Points on a hilly landscape, in no order, each with its height.
A ball rolls from a point to the lowest of its 2 nearest points, and stops where none of them is lower. Distance is the straight distance between rows; heights are no part of it.
rin: 109 109 89 113 75 90 78 141 99 89 106 106 93 117 55 85 93 74 98 95 115
 107 136 119 73  h=423
Vetu: 71 88 89 104 104 127 98 117 111 110 76 113 116 130 116 117 85 121 104
 127 76 107 95 125 62  h=182
pozi: 111 99 126 94 102 76 112 57 88 104 120 61 83 89 115 98 125 99 104 85 99
 110 84 58 138  h=324
Sedob: 81 86 114 103 125 100 111 89 97 104 87 91 116 104 131 105 78 123 104 87
 96 106 80 101 117  h=181
bufon: 90 93 92 86 80 119 118 101 104 97 79 86 109 110 109 109 61 107 112 72
 109 104 121 112 104  h=188
Zele: 120 108 66 120 95 112 97 144 112 88 121 122 90 89 107 102 119 93 97 147
 98 109 95 130 70  h=439
tanob: 110 84 69 111 78 124 93 148 109 76 92 93 99 123 110 91 58 83 100 110 121
 99 121 136 85  h=119
nin: 88 93 133 67 97 109 119 82 85 104 87 92 116 84 101 104 142 126 120 83 70
 110 87 76 106  h=442
Baga: 90 89 95 107 107 93 81 87 106 92 57 96 97 163 86 112 45 73 73 116 100 83
 147 116 70  h=319
tagul: 112 127 101 107 97 126 101 145 99 87 110 90 102 129 89 102 117 87 119 90
 83 128 105 105 76  h=224
nop: 92 68 85 99 64 95 78 108 93 117 58 111 119 113 66 110 99 92 120 115 113
 109 115 118 83  h=531
pugak: 108 103 138 84 111 87 112 79 117 110 130 88 86 81 93 76 146 102 95 56
 107 88 94 81 154  h=699
Babi: 116 122 86 129 91 127 107 127 108 99 110 82 89 121 91 94 94 87 100 74
 102 122 109 100 90  h=303
rir: 98 80 73 104 96 125 95 113 105 121 85 126 119 103 116 121 118 114 109
 145 92 115 69 116 85  h=364
rosem: 77 113 138 121 147 72 81 100 94 73 127 80 95 95 104 94 104 90 99 100 84
 95 80 100 85  h=356
soso: 106 117 81 99 103 102 89 118 104 102 100 123 92 117 87 99 56 93 83 94
 112 80 112 104 79  h=318
Genor: 76 96 97 106 97 69 96 50 87 109 68 105 97 95 97 98 39 106 63 113 117 74
 119 86 88  h=122
Rar: 120 102 145 89 129 96 132 75 89 135 111 80 98 123 109 103 119 129 108 56
 83 115 97 70 133  h=624
Riler: 110 92 62 92 78 131 117 91 99 120 87 114 99 87 109 114 119 128 97 133 84
 105 85 96 84  h=382
moba: 122 131 89 91 113 125 103 157 113 93 123 136 102 106 112 89 123 92 106
 102 97 107 92 106 102  h=223
povof: 114 92 84 102 72 88 92 70 80 110 98 80 85 101 88 113 97 71 116 101 123
 107 96 74 119  h=201
kili: 117 123 131 99 132 88 136 83 107 126 119 95 90 102 116 87 100 128 91 48
 98 101 104 82 137  h=645
kulaf: 84 107 113 66 93 107 114 98 92 100 88 107 115 92 94 102 105 119 117 77
 80 105 108 94 96  h=403
nupas: 114 96 124 118 110 110 135 76 93 124 100 61 96 106 113 104 111 124 106
 72 92 129 89 84 132  h=603
gase: 113 126 72 87 113 103 111 96 103 99 118 137 85 86 124 101 65 103 77 121
 105 61 94 95 97  h=234
deg: 96 73 141 98 132 117 114 110 131 101 97 99 117 98 129 83 129 118 97 62
 102 94 80 117 145  h=274
rit: 103 95 121 93 133 97 107 113 122 109 102 111 120 103 123 86 104 96 96 58
 127 84 80 104 157  h=249
Paf: 117 124 109 99 132 99 93 130 118 101 127 125 101 99 118 91 128 85 101 89
 105 92 76 90 124  h=85
Gaka: 93 85 118 89 76 93 115 57 77 104 89 74 108 73 100 98 125 125 108 86 92
 117 99 71 108  h=477
zipo: 117 89 60 94 93 103 85 112 106 121 95 144 94 101 86 110 111 106 94 158
 96 87 96 108 66  h=336
seb: 104 114 93 97 125 96 99 118 110 102 114 127 110 97 123 96 87 92 96 81
 122 82 79 93 134  h=189
Kan: 90 96 132 105 113 70 80 124 112 75 121 94 108 77 88 76 132 88 107 73 116
 89 93 118 124  h=633
Paga: 98 82 78 102 69 121 94 85 98 106 65 87 91 118 66 104 99 100 102 117 90
 111 136 110 60  h=487
nud: 103 88 77 89 85 111 98 94 87 61 100 99 95 81 127 115 107 94 114 162 92
 94 88 118 84  h=388
lete: 87 102 105 119 107 109 99 100 103 93 99 83 103 87 91 100 112 109 108 91
 87 118 93 107 86  h=556
beru: 108 71 159 92 114 73 103 72 85 111 125 53 95 94 94 105 153 99 106 76 96
 101 74 77 134  h=749
kapov: 100 101 130 99 116 75 86 113 95 107 120 90 107 94 75 98 148 89 111 66
 101 107 84 96 126  h=677
Fafog: 96 86 103 84 94 86 73 81 85 102 69 98 101 158 64 118 68 68 97 111 95 92
 131 96 78  h=272
beba: 101 96 102 143 105 122 123 100 105 120 97 66 105 110 93 108 113 117 107
 71 90 141 91 101 103  h=582
Zedat: 134 123 71 127 106 132 124 108 106 122 109 97 80 123 109 105 78 91 98 91
 105 109 102 85 97  h=349
vaf: 102 78 99 100 92 96 92 105 95 98 91 90 118 94 105 103 108 85 123 82 130
 111 87 107 140  h=569
guku: 94 104 91 98 98 103 92 123 106 89 84 106 100 156 90 98 32 87 81 89 109
 80 133 113 73  h=350
nul: 82 98 124 116 104 64 89 64 69 133 127 62 98 119 59 124 98 99 94 79 77
 135 111 93 120  h=489
dof: 119 86 72 82 69 110 96 100 95 110 77 109 96 102 68 100 87 98 105 98 120
 84 130 94 93  h=202
Vobez: 86 102 93 97 109 76 97 59 85 121 82 133 100 100 111 103 52 124 56 135 96
 74 100 74 79  h=170
selo: 91 62 142 104 126 104 124 87 107 110 84 72 119 100 131 95 117 128 106 69
 95 109 78 110 133  h=222
Tanut: 103 123 117 103 123 86 113 87 117 113 125 100 86 71 105 82 125 111 82 65
 103 89 88 80 126  h=669
sufav: 113 110 64 104 91 150 128 102 108 135 86 110 95 108 101 111 93 130 94
 107 79 107 100 99 76  h=402
kesuf: 80 114 119 104 120 52 66 65 77 89 100 102 98 109 83 109 69 73 92 116 106
 82 97 73 89  h=233
ger: 106 126 94 110 72 97 79 107 93 91 113 82 72 135 49 97 88 67 89 90 95 106
 144 102 60  h=366
zaga: 108 75 141 99 114 84 94 93 106 102 123 70 94 98 91 95 151 84 109 61 107
 100 90 95 154  h=715
Nas: 94 114 112 103 103 115 103 130 113 63 113 92 101 85 112 84 121 98 107 84
 89 110 102 119 93  h=527
kefaf: 98 94 90 79 87 103 102 105 104 82 96 120 106 72 117 101 105 100 110 112
 108 88 97 106 107  h=196
sifo: 115 104 71 89 97 93 95 103 93 70 123 128 91 72 131 110 115 86 104 164
 108 85 80 111 100  h=370
Salo: 85 78 100 102 78 84 80 104 86 94 84 89 124 102 74 107 99 82 126 94 118
 110 106 117 104  h=549
Fipa: 79 94 93 123 101 86 71 101 102 81 80 107 101 91 88 98 87 87 86 146 99 88
 106 121 62  h=255
gobil: 92 109 79 84 112 82 89 91 97 107 94 141 106 93 104 105 55 106 78 124 108
 55 90 85 92  h=206
vere: 109 79 60 82 90 101 98 118 99 114 105 146 112 97 112 120 127 108 107 172
 101 98 73 118 86  h=351
Tabol: 89 96 101 62 99 92 80 92 76 111 76 123 114 137 76 120 78 89 118 108 89
 90 104 81 84  h=210
zuge: 85 99 115 101 105 76 119 66 84 132 96 103 112 73 98 92 98 136 85 74 102
 101 91 68 108  h=526
rosag: 122 83 64 104 61 104 89 96 90 110 88 84 87 113 69 111 85 70 114 93 134
 108 119 97 112  h=151
piti: 105 91 108 93 89 108 104 106 119 68 102 101 106 59 117 75 150 97 114 95
 107 100 98 115 130  h=440
bega: 71 111 123 120 118 65 63 90 86 87 113 95 101 99 73 99 98 83 97 109 92 96
 97 97 77  h=295
tef: 114 103 74 120 83 123 124 82 100 155 81 102 94 110 86 110 90 125 90 87
 99 123 108 82 89  h=425
Nibaf: 104 110 95 118 107 100 90 140 114 77 125 126 100 68 109 91 132 94 98 127
 101 100 89 125 97  h=404
Fedi: 72 89 99 108 109 98 85 111 103 89 87 110 122 100 111 106 84 106 104 126
 89 98 82 117 82  h=214
kab: 54 78 119 102 125 100 90 122 110 80 83 95 133 109 135 115 85 116 113 113
 85 100 69 130 97  h=237
gisos: 99 81 115 116 102 74 87 104 111 99 109 87 110 80 95 86 119 81 100 63 141
 97 89 117 154  h=594
beriv: 96 101 86 91 78 124 110 137 115 74 88 95 108 112 119 90 55 104 99 79 119
 94 122 129 96  h=153
zomiv: 87 102 60 115 93 112 103 110 120 119 99 136 95 73 102 101 96 125 73 131
 99 84 95 129 67  h=335
lene: 110 110 116 105 96 119 103 137 127 49 124 94 92 75 128 58 144 91 99 91
 106 103 105 126 120  h=488
tasab: 105 105 113 63 92 129 120 108 108 89 93 100 112 93 117 93 120 103 124 67
 97 108 106 98 131  h=360
tane: 88 126 127 108 109 62 99 81 83 123 150 51 77 118 61 116 94 88 92 67 73
 120 127 88 127  h=443
Beb: 95 108 71 114 96 103 104 116 120 91 111 127 99 51 118 86 110 116 75 119
 108 84 94 130 97  h=359
gade: 97 114 129 107 157 92 100 110 113 77 133 98 91 95 134 96 117 98 93 108
 83 88 64 101 102  h=348
vov: 95 91 125 65 93 99 108 86 103 79 97 100 109 70 119 86 133 96 118 84 98
 93 93 88 139  h=399
vutom: 95 95 133 83 136 104 96 126 105 73 115 101 118 100 129 101 128 95 111 98
 84 99 74 112 112  h=301
nof: 109 87 77 95 83 109 92 135 108 77 88 112 109 97 111 99 82 85 112 131 122
 88 102 126 102  h=154
ber: 124 108 98 112 100 83 99 70 91 108 124 70 76 98 109 106 105 76 107 103
 118 115 73 56 131  h=263
vug: 118 114 95 83 101 142 118 126 119 94 109 116 107 99 122 96 142 101 114
 92 94 114 92 100 123  h=304
Gev: 107 116 127 107 107 64 112 64 90 116 141 46 71 103 86 105 110 98 99 75
 86 120 102 75 130  h=386
Kitur: 67 80 139 82 146 92 101 121 112 79 98 109 130 94 130 96 111 122 101 97
 83 85 69 129 112  h=262
tus: 95 106 77 127 99 100 80 99 101 119 89 124 96 86 79 98 103 97 82 135 101
 92 96 105 66  h=302
mar: 118 75 69 108 61 117 89 116 105 111 75 103 97 99 57 94 118 103 118 121
 104 110 131 113 66  h=510
lofib: 109 97 75 115 84 114 97 82 99 139 72 110 90 117 63 108 98 103 76 105 93
 103 122 90 63  h=457
fubif: 83 99 107 88 107 96 119 65 87 113 66 103 110 134 117 115 25 119 103 98
 90 99 123 93 93  h=115
mopi: 108 122 95 95 73 114 104 116 93 74 113 74 81 132 70 90 70 79 97 68 97
 105 153 109 79  h=311
kuzi: 88 84 118 118 84 84 114 46 72 130 83 82 109 69 106 93 99 143 81 103 98
 123 97 69 91  h=503
sirur: 86 112 115 92 124 98 122 92 99 93 92 100 110 115 136 98 36 121 100 85 95
 97 106 106 107  h=150
poso: 93 101 92 109 94 134 97 138 101 108 81 100 114 132 89 112 108 106 117
 106 77 131 98 117 62  h=121
Kilem: 107 122 91 85 81 89 101 94 103 83 114 114 83 50 103 86 124 92 103 109
 106 80 107 86 100  h=256
resem: 116 123 80 111 104 96 102 88 100 85 126 98 71 70 116 96 110 91 93 125
 104 93 83 74 100  h=313
buni: 109 104 83 118 77 100 84 145 109 84 101 117 93 86 78 88 109 83 107 121
 111 106 117 125 69  h=462
Nevu: 116 110 85 72 70 109 101 95 92 93 99 101 79 116 59 97 79 88 104 82 98 84
 145 87 77  h=253
lesi: 83 92 102 83 86 97 101 74 84 117 70 99 117 121 92 113 61 104 107 92 103
 98 112 91 95  h=155
fuvof: 85 99 116 108 98 60 82 36 69 114 88 99 98 108 95 103 66 96 71 120 101 92
 105 65 87  h=178
Fesid: 137 117 60 92 98 110 95 98 102 81 128 118 66 92 118 106 92 78 93 150 109
 76 89 90 89  h=347
Vuz: 105 131 86 100 98 103 101 100 106 93 114 113 78 90 92 93 79 98 82 107 93
 81 114 88 73  h=277
kos: 96 85 91 101 84 115 107 69 84 82 89 83 96 71 123 108 110 108 109 137 85
 113 86 88 89  h=405

Two balls start at each pair of points below. Name the first point that both come to, or write never.
lete, Gaka | tasab
kos, nud | never
gade, Nibaf | Fedi
zuge, beba | tasab

Call two points neighbours if one is among the 2 nearest of the other. Go from one point of each pair to the other, from neighbour to neighbour, staying as low as possible. Name the highest point that can't be avoided.
Paf, tanob | deg
fubif, Genor | guku
tanob, fubif | bufon
tanob, poso | rosem
tanob, rosag | buni
